Each row is a point on a tangle of strands that fork, close into loops and nearly touch. The rows are in no order.
Points whose rows are less than 64.8 apart are linked; no others are. Some points are linked to none.
k613: [-15   0 -21 -15 -15  17  -3   0 -16  27  10  34  -4  38  15  -1  17 -24
  40   7 -39]
k993: [-11   4 -22 -11  15  -2  20  13  11   0 -22 -18 -12  22   3 -15  -5 -21
 -19 -11 -35]
k516: [  2  14  -9 -36 -16  15  20  -3  33 -12  10 -28  18   3 -28   9 -13  33
 -10   5 -17]
k406: [ -1  -4  -1   0   3 -12  -5   1   4  -4   2  -5 -23   3  14 -26   6  24
 -24 -18  -6]
k858: [-33 -18  -7  -6   4 -19 -27 -27  22  27  -8   3 -13  32 -23  31 -19  17
  29  19 -41]
k20: [ -4 -19  13  12  47 -32  11 -16   5  12  10 -19  -6 -41  -6  22   3  29
  -2   6   1]
k323: [-12 -15 -15 -16  28  12  20   7 -12   5  -5  -1  -4 -19  11 -14  26  -2
  -6   3 -11]
k928: [ 21  -3   5  19   2   0 -12   9 -23   7  -3  31  -1  -9  27 -19   3 -30
 -25 -17  36]
k216: [-21 -33   5   4 -30  10 -48 -33  -1   4  20  18 -26   8   9 -17  11  29
   5  22  19]
k442: [ 26   9 -12   7  -1 -18   7   6   4 -27  -7 -19  -8  20  30 -38  -5 -14
 -43 -29 -14]
k662: [ 26   5  13   6 -25  -7 -18  10  -6   5  48  22  -3   8  10 -21  12  35
  12 -12  21]
k760: [-23 -21 -19 -13  -8  -2 -19 -23  15  21   3   5 -12  39  -4   1  -3   2
  10   6 -31]
k90: [-16  -7  10  41  38 -20  -8  14 -16 -13 -44  -2 -17   0  14 -14   6 -23
   1   5 -16]
k650: [-53 -22  -7 -10 -11  21  -3  -9 -12   7  -5  19 -24 -13 -24  -3  25  23
  35  28  -9]
k10: [-19   3  14  17 -20 -17 -14   6  -6 -22 -10   4 -33  -1  -6 -15  -5  30
 -11  -6   4]
k466: [ 19  19  -8 -31  -7  10  14  16  27  -7  -3 -18  27  10 -24  32 -28  -1
  -8  -5 -16]
k315: [-15  -9 -13 -11 -10   8 -15   2  -4  19  -2  16 -11  27  20  -7  13 -10
  12  -5 -21]
k40: [ 25  15  19  26  63 -38   6   7  -3  27 -17  13  20 -12   8  42 -12 -36
  15  -2   8]
k162: [-13  -3 -10  -9 -45  11 -11  -9  11  -1  19  11  -8  27 -14 -18   3  28
   6   2  -5]
k268: [ 23  32  -4 -33 -50  17  20  14  18  -2  38   6  22  23 -18   6   1  26
  36 -12 -17]
k157: [ -5  14  24  42  53 -26 -16  -2 -17  16 -36   6   5 -15   9  30  -7 -29
  14  12   8]
k139: [ -5  -7 -19  -4 -42  34   4   5 -24 -18   4  12   3 -34  -9 -16   6   6
 -32   9  54]
k623: [ -7 -15  15   2  -8  -3 -10 -15   4 -14  18 -11 -16 -33 -16  -4   2  49
  -1  16  26]
k467: [-10 -14 -33 -16 -46  26 -33 -23  -5  24  10  35   7  51   8  16 -10 -18
  11  -1  -3]
k200: [-39 -13   0 -16   4  17  28  -1  -5  -7   9  -8 -14 -32 -27  -6  22  30
  37  22 -13]
k621: [ 26 -11  11  12   9 -23   0  -9   4   0  30   2 -20   2  39 -38  24  25
 -31 -26   1]
k867: [ 18   6  33  39  40 -20 -28  -9 -20  41   6  38  15  -3  41  25  20 -38
   7  -8  15]
k672: [-16  -2  14   3   3 -29 -12   4   2   1   0  -2 -28   3 -15   3  -3  46
  31   8 -28]
k23: [ 39  18  -8 -23  19 -13  17  13  28  17   7 -15  32   3  -3  33 -23  -7
  -3 -17 -12]
k72: [-11 -18 -17 -16   9  12 -13 -13  12  17 -11 -13   0 -10  -7  14 -19 -10
 -34   9  10]
k151: [-33  12  12  -2 -11 -15  10   2   5 -16   9  -2 -28  -2 -20 -10  15  61
  22   5 -32]
k561: [ 13  -2  15  30  19   5 -16  -4 -22  25  -5  34   9  -5  44   1  22 -40
 -13 -15  26]
k840: [ 18   6   1 -16 -15  20  13  10   4 -12  11  -3  25 -21 -16   9 -13  10
 -23  -3  38]
k942: [ -9 -32   6  11  63  -4  -1 -14 -11  34  -1   9  -5 -30  27  10  30  -5
  11   0   6]
k338: [  9   0   4  28  18 -17  16  26 -12 -31 -44 -11 -10   2  17 -34   0 -28
 -15  -9 -18]
k569: [ -5  38  13   3 -31  -8   5  34 -19 -21 -18  19  -7  16 -33  32 -18   6
  42   8  -5]
k693: [ 24 -19  -2 -11  -4  23  22 -17  -9 -13  36 -13  22 -40   7 -22  21  22
 -22  -4  30]
k398: [ 15  15  10 -26 -23  18  12 -16  37 -18  50 -35  18  -5  -7 -18  -4  44
  25   2  -7]
k823: [ 21  13   9  14   8 -45 -26   9   0   9  -3   6  -7  36  19  10 -18  -4
  14 -12 -21]
k652: [-21  22 -20   0 -33  10   2  22   4 -22 -36  -1   4  42 -33  23 -24 -43
   9   8  -7]
k135: [-28  10 -19  20 -11   4   1  17   5 -24 -52 -10   3  50 -23   0 -21 -55
  -1  18 -20]
k164: [-37  13 -20   6  22  -8  31  18  10 -26 -47 -26 -14  27 -15 -10  -1 -24
   0  -2 -50]
k720: [  4  13  31  40  45 -17 -29  -4 -30  24 -25  29  23 -11  25  27  10 -50
  25   9   0]
k688: [-33 -31   6   3 -22   9 -29 -33   1  -3  12   5 -27 -24 -11 -10   2  41
  20  30  16]
k34: [ 48  16  10  -3  -4   2  25  13  11   3  42   2  22   2  17 -12  15  25
 -10 -30  15]
k183: [-32 -13   2 -19 -11  24  26 -22   8 -28  10 -35  -4 -41 -39   1   9  36
  13  28   1]
k304: [ 19 -26   2   8   6  11  10 -11 -18   5  26   9  -1 -39  13 -21  32  13
 -23  -8  50]
k889: [ -1  15  -2   9 -10 -15 -26   9   3  -4 -22   5  -5  42  16  -9 -21 -30
   6  -7 -22]
k493: [ -9 -32   5  -2  69 -13  16 -14  -1  27   2 -17  -9 -41   8  14  14  -6
  -4   5 -10]
k392: [ 33   4  -1 -33  14  -9   8  -3  40  15  37 -17  25   8  -1  14 -12  18
  14 -11 -21]
k496: [ -8 -19 -14   2   0   9 -22 -10   1   8 -16  -2 -18   9  17 -17  -9 -18
 -48   8  13]
k800: [-24  17 -13 -11  25  -1  40  24  14 -17 -43 -33  -1  -3 -28  11 -10 -28
   0   7 -39]
k337: [  2   6 -16  20 -14  -7 -18  13   5 -24 -46   0   0  57   3 -19 -20 -44
 -20   7 -25]
k98: [  5 -27   9  18  49  12  11  -8 -24  38  23  27  -2 -29  20   4  38 -24
   4 -11  20]
k463: [ 10  -8  -7  17  -7   4 -17   7 -16   3 -11  10 -10  17  35 -37   0 -33
 -36 -14  19]
k504: [ 12  -2 -12 -17 -26   7 -36  -9  -4  24   9  28   3  39  23  -7  -7 -26
   5  -6   0]
k797: [  2  19  18  13 -13 -32 -35   7 -19   8  -7  19 -15  27   9  17 -16  17
  33   1 -14]
k414: [  4  22 -11 -24   7   9  35  26  19 -18 -28 -27  16   3 -18  16 -21 -22
 -12  -7 -25]
k651: [  4   8  12  44  21  -7 -17  20 -17 -11 -50   8  12 -20  -1  20 -17 -56
  -8  22  25]
k917: [  8  14  25  45  46 -11  10  21 -24   0 -40  19  27 -31   1  33  -3 -46
  11  15  27]
k130: [  4 -12  17   1  17 -17   6 -11   8  -4  26 -16  -9 -28 -10  -3   5  50
   1  -5  -1]
k772: [-36 -11   1   1  16   8  -5  -1 -18  22 -16  12 -15 -20  -1   5  17   4
  30  16 -11]
k279: [ 33   9  14  17  44 -34  20   6  -5  14   2  11  18 -30  -1  36  -2 -26
 -13 -21  25]
k575: [ -4  35  -3  -3 -27 -12   3  30  -2 -11 -24   7   4  31 -25  31 -22 -25
  25   2 -12]
k181: [-18 -15  -6  -9 -51  14 -38 -24  -1   4  25  22  -7  23 -14  -4   2  22
  12  23  17]
k75: [ 27   9  21  29  41 -40   2   4  -6  -1 -18 -10   8 -26 -12  37 -20 -14
 -24  -9  25]
k437: [ 18  -8   1  -9  -4  25  18  -4   3 -19  13 -21  18 -53 -18   7   0  25
 -24  -2  30]
k614: [ 34   7   8  -5  -6 -19 -10  12   6  17  26  13   6  18  29  -6 -12  -7
 -17 -24   8]
k465: [ 32   8  20 -25   0  -5  10 -19  38   2  53 -29  26   9   8   6  -9  46
  24 -11 -11]
k240: [-12 -23 -11 -19 -11  44  32 -24  17 -34   2 -47  16 -52 -38   3   1  22
 -12  19  13]
k687: [  2   4 -13 -45 -55  27  10 -35  27 -13  55 -25  29  13  -8 -26  13   6
  30  11  19]
k104: [-13 -11 -29 -16   3  34  33  10 -16  -4 -10  -8  -1 -27  -6 -14  19 -13
 -24  -1   9]
k904: [-16 -14  10   4  21 -39 -26 -22  12  27   2  -6 -27  16 -10  26 -10  34
  36  14 -45]
k777: [-13  -9 -27 -18 -27  28 -17  -9 -13  34  -7  30  10  62   8   9  -7 -36
  30  -8 -32]
k861: [-28  15  -4   0 -36   3   6   6   7 -23  -3  -3 -20  18 -29  -9   4  37
   9   1 -27]
k147: [-28 -22 -33 -33  -8  54  29 -22  12 -12   1 -32  22 -32 -27   1   9  -5
 -23  24  14]
k198: [ 46  13  20  -1  -5 -11   8   2  -1   4  42   4  -1  12  36 -35  12  34
 -18 -41  -3]
k913: [ 16 -25   1  15  27  16  17  -9 -32  17  26  22   0 -40  25 -15  50 -16
 -16 -14  36]
k685: [ 45  17  11  -7   2 -19   3  12   2  27  41  14  18   9  15  13  -3  11
   4 -26  22]
k117: [  7  -1   0  25   0   6 -18  16 -12 -17 -49   3   8  -5   6   4 -23 -48
 -35  11  39]
k76: [-14  23   7  10 -33  -2 -21  16 -25 -11  -8  26 -18  25 -10   7 -12  16
  36   2  -7]
k875: [-20   6  -4 -26 -26  17  23 -18  38 -26  31 -30   9   3 -27  -6   5  44
  20  16 -25]
k581: [  6  -7   1  11  38 -25 -18   2  -4  10 -29 -10   0 -22   5  22 -25 -28
 -28   4  23]
k272: [-31 -15 -23 -22  -7  40  26   2   1   0  -4  -4   3 -28 -24   4  11 -12
  -3  30   4]
k862: [ -4 -11   3   1  11  -1 -27   0   9  15 -19  -7   7 -24 -14  28 -30 -21
 -31  17  32]
k970: [ 39  19   5   1 -21 -18   0  11   1 -14   6  -2   0  26  28 -28 -17  -1
 -35 -40   5]
k126: [  2   2  -5 -42 -23  35  36 -33  33 -18  49 -41  24   3   5 -27  17  21
  31   2  -5]
k996: [ 13  18  -8  16  -9  -3  17  23  -1 -42 -41 -14 -16  18   7 -45  -8 -23
 -36 -13 -11]
k674: [-25  -3  14  22  19 -10 -21   4 -20  15 -28  15 -25  -4  15   1  11 -10
  16   4 -18]
k92: [ 14  23 -10 -19 -43  32  23   9 -11 -25   2  -8  16 -29 -10 -15   5  15
 -31 -12  36]
k327: [ 19  22  14  18 -29 -17 -10  16 -13 -14   7  20 -12   4   7 -17  -1  22
  -7 -13  14]

A fork is a point with three links, a tip a point with one. Leave the first point through the second and follow the links. Name the first fork or tip that comes.
k104; k272 => k662
k685; k614 => k323
k98; k942 => k315
k861; k162 => k139
k463; k496 => k157

A piece is all that can be reached along the links. How many separate loops has the piece of each point below (a circle has one, a figure eight two, a Y none), and how many tips (points with one link)?
k493 => loops 1, tips 1
k516 => loops 1, tips 2
k240 => loops 0, tips 2
k117 => loops 1, tips 1
k652 => loops 1, tips 0

How many points has the smallest loop of links through each point below? Write none if it is on no loop.
k40 => 13
k467 => 5
k823 => 9
k338 => none

Name the points in between on the shortest way along the links from the first point to the second, in order.
k139; k467 => k92 k840 k437 k693 k304 k913 k98 k942 k493 k20 k130 k623 k688 k216 k181 k162 k861 k151 k672 k904 k858 k760 k315 k504
k442; k147 => k996 k338 k90 k674 k772 k650 k200 k183 k240
k117; k72 => k651 k917 k157 k40 k279 k75 k581 k862
k993; k687 => k164 k800 k414 k466 k516 k875 k398 k126
